Points on a hilly landscape, in no order, each with its height.
From any point a ball takes the steepest step (drop divided by distance) to one of its 2 nearest points. It stops when none of these is lower. Distance is the straight distance between rows; heights are no part of it.
Q_637 height 77.3: [175 137 150 135 133  87 171 126 135  97 118 140  94 113 122 140 121  83
 155  95 146  98 119 153 148 130 126 126]
Q_598 height 44.0: [126 134 153 118 108 134 164 112 134  81 153  64 140 106 134 120 157 134
  88 122 164  95 155 137 156 123 108 154]
Q_440 height 57.1: [170 124 177 116  86 103 153 124 108 141 193 100 135 145  63 165 137 119
 164  81  80 124 107 125 116 153 205 192]
Q_47 height 45.6: [120 120  91 155 137 131 128 121 138 141 147 133 142 114 152 139 100 116
 118 173 140 123 138 114 146 122 160 132]
Q_281 height 36.8: [105 116 125 124 118  64 119 111  96 171 128 145 101 149 132 145 130 166
 158 111 123 137  98 126 148 121 119 155]
Q_180 height 17.4: [ 97 169 116 127 144 204 123 159 125  31 115  82 175 134 122 103 168  92
  95  95 150 128 193 126  96 103 100 118]
Q_119 height 30.9: [ 83 131  89 127 107 238 142 110 141  69  77 116 107 116 148 106 187 132
  96 170 174 129 139 149 117  85 116 128]
Q_290 height 61.9: [126 131 115 106 108  91 191 105  88 107 134 115 171  94 105 144 153 154
 115  99  92 115 132 123 127 112 196 195]
Q_938 height 27.3: [144 138 142 116 118 115 133  89  81 104 113 128 135 101 129 113 131 129
 152 107 125  85 135 128 125 130 148 187]
Q_192 height 17.7: [126 169 138 121 137 207 167 168 139  33  96  73 155 133 128 103 187  70
 105  60 155  90 176 148 104 103 108 139]
Q_235 height 63.8: [117 117 112 142 152 106  72 117 100 185  90 201  62 142 114 108  71 148
 136 170 119 171  89 127  93 125 101  77]
Q_961 height 69.6: [170 134  75 137 116 150 127  76 148 140 100 151  45 154 133 115 155 119
 200 181 135  91 104 130 140 115 148 162]
Q_944 height 62.2: [161 121 174 169 131  70 134 118 111 175 201  84 142 122 151 176 131 146
 119 110 151 132 106 122 156 156 154 148]
Q_230 height 70.1: [172 153  78 133 119 167 145  94 163 110  74 128  61 135 135  99 164 124
 160 154 141  61 113 153 114 102 147 160]
Q_588 height 68.4: [138 135 135 148 160 159 132 170 139 127 128 185 137 141 122 137  75  80
 133 140 130 128 106 128 124 136  93  88]
Q_832 height 18.2: [115 129 132 127 124 141 136 108  89  95 107 130 161  94 135 117 139 123
 103  96 163 112 149 135  93 122 127 154]
Q_528 height 39.1: [130 121 128 120 135 168  55 147 138 112 131 117 142 148 103 129 106 116
 137 162 129 114 150  82 124 128 136 115]
Q_346 height 67.1: [119 133  95 132 117 134  66  87 115 153 120 152  41 151 137 139 112 166
 174 201 139 134 126 107 129 115 145 126]
Q_241 height 43.0: [ 99 111 200 159 169  74 117 162 142 183 187  99 150 119 142 141 117 130
  88 108 121 164 153 126 121 165 133  84]
Q_737 height 41.4: [114 130  86 125 109  93 118 105  99 140 115 150  84 146 136 125 114 130
 190 111 126 132 124 151 140 129 153 167]
Q_13 height 48.2: [123 147 157  94 142 166 196 115 153  63 142  50 141 110 107  99 175 123
  91 105 130  68 187 132 120 109 123 168]
Q_552 height 75.8: [184 142 132 113 131 134 160 145 124  95  98 173 129 101 104 109 115 100
 159  92 123  95 121 153 122 136 120 134]
Q_301 height 27.1: [109 138  92 126 120 243  80 125 153  63  93 129 151 133 126 106 164 119
 107 173 154 130 135 117 104  94 131 106]
Q_337 height 51.2: [165 163 139  95 125 154 158 127 135  59 105  77 120 112 102  94 158 121
 145  89 119  64 172 136 128 124 137 155]
Q_753 height 78.6: [180 109 145 136 116  78 162  91 147 130 105 135 107 133 142 136 153 100
 164 135 161 102  90 134 170 126 100 134]
Q_461 height 73.1: [136 171 108 124 145 218 174 172 154  70  85 175 143 136 154 128 119  76
 145 139 148 115 109 168 127 110  87  84]
Q_46 height 54.8: [138 123 190 155 151  60 102 143 106 206 187 102 161 101 138 143 104 137
 108 113  92 153 136 106 100 168 166 121]
Q_757 height 66.4: [150 110 178 150 177 145 142 170 132 212 152 172 182  97 143 129  66 141
  86 139  72 174 105 109 103 185  65  60]
Q_802 height 44.8: [140 131 105  96  99  75 124 132 109 130 162  93 111 192  81 163 131 108
 161 113  80 126 109 125 165 150 196 173]
Q_258 height 11.1: [163 106 129 121 118 115 119 158 159 115 135 141 156 150  81 117 128 103
 135 109 117 122 107 114 147 134 147 132]
Q_434 height 32.5: [110  94 121 107 133  94  77 159 145 158 131 133 128 171  85 124 116 149
 164 134  91 155 121  99 148 135 136 104]
Q_254 height 70.7: [151 156  98 107 116 181 171 104 176  96  68 157 100 101 156  99 164 137
 127 141 149  72 105 180 112  94 102 136]
Q_209 height 47.8: [ 98 113 162 116 175 122 121 179 160 120 145 154 185 130 112 122 118  94
  88 118  97 174 139 131 109 147 107  49]
Q_472 height 47.3: [106  81 118 124 124 136  56 113 127 149 110 140 119 125 149 101 140 159
 163 174 119 165  99 115 171 119 122  98]
Q_38 height 29.7: [155 133  96 115 118 160 107 134 165 116 122 131 118 158  86 123 104 101
 147 155 124  90 147 107 143 137 146 145]
Q_423 height 15.5: [ 86 113 120 129 129 122 112 117  95 128 161  92 189  93 165  72 140 175
 110 124 113 155 145 123 136 138 148 142]
Q_755 height 65.7: [ 99 114 101 153 131 123  37  86  96 186 107 160  42 128 141 108 111 153
 169 187 113 170 104 127 101 126 134 106]
Q_884 height 6.1: [ 75 118 131 112 127  93  78 126  95 131 135  68 139 131 147  90 137 151
 132 110 109 163 149 134 147 137 155 121]
Q_856 height 71.5: [120 168 113 132 153 193 150 168 147 106 124 174 151 132 174 147  92  89
 116 151 156 146 110 169 124 127  73  59]
Q_995 height 79.6: [163 111 141 126 133  72 126 104 127 157 101 175 111 117 156 145 129 126
 128 149 145 137  73 135 152 128  69 101]
Q_113 height 26.8: [ 99 154 107 128 141 190 120 145 102  54 106 116 170 114 133 110 136 122
 134  99 139 120 178 130 108  97 142 140]
Q_573 height 44.7: [ 87  66 103 130 124 160  59 137 130 161  90 161 101 151 124  92 131 123
 159 173 106 167 111 107 138 146 127  83]
Q_816 height 57.2: [122 142 131  96  94  94 177 116 123 100 142  88 137 103 108 128 168 180
 109  89 131  98 122 144 134  96 160 196]
Q_365 height 22.4: [142 169 114 143 121 219 153 169 158  64  65  84 118 147 161 112 177  60
 138  93 157  85 161 143 114 103 117 130]
Q_917 height 26.5: [ 90 104 192 130 130  89 116 135 119 130 173  74 153 112 134 112 136 136
 113  90 123 149 155 131 145 157 131 106]
Q_414 height 28.9: [ 95 160 115 111 139 225 101 142 152  95 112 177 175 129 125 137  92 137
  83 175 137 147 149 128  79 120  80  83]
Q_743 height 29.9: [110 146  87 139 125 169 145 133 171  85  94 128  90 140 154 132 137 103
 122 154 180 123 152 146 141  95 103  81]
Q_974 height 34.4: [123 142  86 141 133 202  55 157 144  95  96 124 147 143 116 105 129 119
 129 154 130 139 139 113 111 100 160 102]
Q_125 height 62.4: [152 124 209 130 170 131 168 177 112 176 152 187 185  81 127 157  98 148
  61  87  84 182  98 120  75 160  82  63]
Q_539 height 63.9: [134 118 161 155 177 126 135 176 136 190 136 180 150 132 136 112  47 108
 123 145 110 152 112 126 121 181  73  73]
Q_345 height 74.8: [171 143 106 119 130 143 112 136 118  95  71 185 134 110 112  71 118 119
 159 110 125 128  96 155 117 128 100 109]
Q_409 height 51.0: [178 131 132  98  98  79 150  97  95 156 169 119 129 147  82 153 150 133
 179 106  68 109  87 117 146 146 173 209]
Q_45 height 54.1: [180 139 156  77 112 114 186 115 138  82 126 107 122 111  75 114 153 121
 162  70  86  75 164 144 112 132 164 171]
Q_987 height 32.8: [104 116 140 135 136 122 128 121 121 113 166  79 202  85 142 115 146 142
  66 135 138 142 137 106 138 133 142 152]
Q_92 height 57.0: [117 126 195 127 166 144 163 161 136 130 169 175 191  99 123 166  99 108
  70  88  98 165 139 140  94 145  76  69]
Q_202 height 37.1: [113 114 139 121 113  90 129 103 117 108 158  48 127 144 130 126 158 147
 117 144 155 129 137 116 184 123 145 160]
Q_468 height 53.9: [113 118 133 126 130 101 149 143 153 158 144 164 156 115 125 175 102 163
  61 134 137 143 116 119 125 117 110 101]
Q_249 height 56.8: [117 121 147 115 132  65 117 132 110 161 118 182 112 107 117 131  86 143
 105  86 114 141 130 136  94 140 119 116]
Q_162 height 52.5: [157 130 131 129 131  81 126  99  92 181 125 194 120  91 111 109  64 158
 129 105  77 145 123 120 100 144 121 136]
Q_797 height 80.8: [157  90 171 145 144  27 130 104 118 193 128 148 109 112 151 153 129 147
 119 127 132 156 103 111 161 149  87  90]
Q_411 height 20.5: [ 92 140 127 122 140 230 101 139 139  77 121 123 193 125 128 118 141 136
  79 167 151 137 145 125  91 106  99 104]
Q_151 height 28.8: [ 96  96 103 128 113  67 122 104 103 156 145  73 111 174 159 146 161 135
 156 166 141 140 106 119 188 121 162 157]
Q_851 height 36.7: [108 104 120 112 101  63 123 123 102 164 175  75 137 183 126 170 174 137
 171 116  87 133  80 116 176 139 185 182]
Q_689 height 58.5: [110 147 153 141 135 138 110 135 135 138 148 136 138 117 161 126  96 122
  98 121 150 131 153 142 114 151  83  98]
Q_716 height 55.0: [143 126 133 163 125  82 155 117 145 155 169 117 153 120 145 151 117 111
 102 128 160 119 126 132 145 139 153 145]
Q_407 height 58.4: [161 108 184 103 101 118 190 128 123 117 155 112 130 106  72 148 148 109
 157  56 105 107 133 134 120 143 169 177]
Q_690 height 51.3: [127 161  98  99  85  95 141 129 119  98 146  41  63 185 123 145 179 168
 161 114 146 107 128 145 162  94 152 174]
Q_617 height 53.1: [ 92 138 180 150 158 136 123 129 129 130 177 115 178  92 172 139  98 136
  59 123 136 148 162 134 111 139  97 101]
Q_570 height 25.4: [132 175 101 135 138 215 178 152 168  55  81  82  75 139 161 131 163  84
 132 134 182  86 165 152 139  87  88 106]
Q_272 height 44.6: [106 123 115 132 135 161 123 119 139 152 119 185 157  97 139 147  84 172
  73 181 122 153 117 104 103 115 105 103]
Q_639 height 45.1: [ 91 131 166 138 141 162 139 116 125  95 163 101 203 101 148 123 141 129
  34 125 155 147 155 126 104 126  98 135]
Q_628 height 41.3: [114 108  95 119 121 102 101 151 159 134 119 124 109 175 121 156 135 145
 144 149 144 142 117 115 158 112 122  92]
Q_565 height 53.8: [114  91 200 158 167  78 138 183 142 225 165 147 124 129 123 159  81 139
 125 105  94 156 134 117 110 173 113  74]
Q_733 height 82.4: [146  94 177 142 141   7 128 112 120 194 180  91 112 111 153 173 146 172
 112 124 103 173 106 100 159 136 122 104]
Q_284 height 74.0: [160 158 105 127 123 208 121 161 135  84  58 163 133 127 144  95 135  87
 153 104 151 120 111 161 115 121 103 103]
Q_300 height 32.9: [122 108 144 127 142 128 118 188 158 122 156 148 182 147  85 122 117  95
 126  90 107 146 139 122 128 146 145 100]
Q_619 height 36.9: [127 148  99 128 137 201 147 102 171 122 131 200 151 104 138 139  88 142
  75 177 134 136 135 142 100 114  79 105]
Q_649 height 60.7: [115 132 121 132 138  84  85 131 125 144  96 159  73 128 115 125  78 133
 124 133 125 146 137 144 105 124 105  88]
Q_140 height 49.7: [125 160  67 124  80 122 115 111 150 113 110  55  51 197 133 133 186 155
 151 148 168 108 139 122 159  93 135 168]
Q_315 height 59.5: [139 102 168 154 148 112 116 177 122 195 158 157 122 146 111 123  64 130
 153 125 100 140 117 102 127 170 111  96]
Q_736 height 54.0: [152 159 132  96 101  95 179 122 131  86 143  61  98 142  95 165 168 172
 149  99 127  75 123 136 141 100 159 188]
Q_934 height 33.1: [162 128 104 129 116 104 130  80  79 153  92 173 133 102 119 103 131 126
 135 115 121 108 114 133  98 133 147 195]
Q_849 height 40.8: [ 92  92  80 110 109 153  77 146 118 138  94 133  94 168 105 109 110 116
 181 138  93 154 140  97 155 143 147 112]
Q_228 height 68.5: [148 119  86 156 117 145 125  73 134 145 123 140  43 147 153 152 115 131
 181 213 157 114 131 107 151 127 139 127]
Q_441 height 46.9: [137 125 107 125 109  86 145 120 112 167 147 170 110 122  99 105  81 115
 169  92  86 134 137 134 126 157 149 162]
Q_184 height 63.1: [157 110 159 167 125  67 137 124  99 207 191 111 162 107 135 163 132 144
 125  82 108 147  98 105 123 162 168 172]
Q_302 height 47.1: [120 116  70 132  91 116 126 109 177 128 121  91  74 197 133 154 149 136
 149 172 169 116 138 118 167 114 149 132]
Q_98 height 18.1: [ 68 116 111 136 119  97 105  86  82 142 118  97 114 116 173 136 143 153
 100 152 159 143 122 123 141 113 136 153]
Q_680 height 8.0: [ 87 126 129 135 114 139 143 103  94 120 100 103 127 110 168 131 162 139
  95 134 179 109 122 133 114 106 129 178]
Q_416 height 37.0: [189 133  91 109 122  91 140  79  80 160 105 174 120 128  78 111 122 120
 175 135  85 103  94 111 104 131 149 212]
Q_562 height 36.1: [ 93 124  77 153 122 155 101 126 153 119 111 153  89 132 152 122 127 106
 133 169 159 137 141 141 135 108 150 102]

Where does a ball stop that starts at each point below?
Q_407 -> Q_151
Q_797 -> Q_884
Q_736 -> Q_434
Q_757 -> Q_258
Q_733 -> Q_180
Q_284 -> Q_884
Q_689 -> Q_884
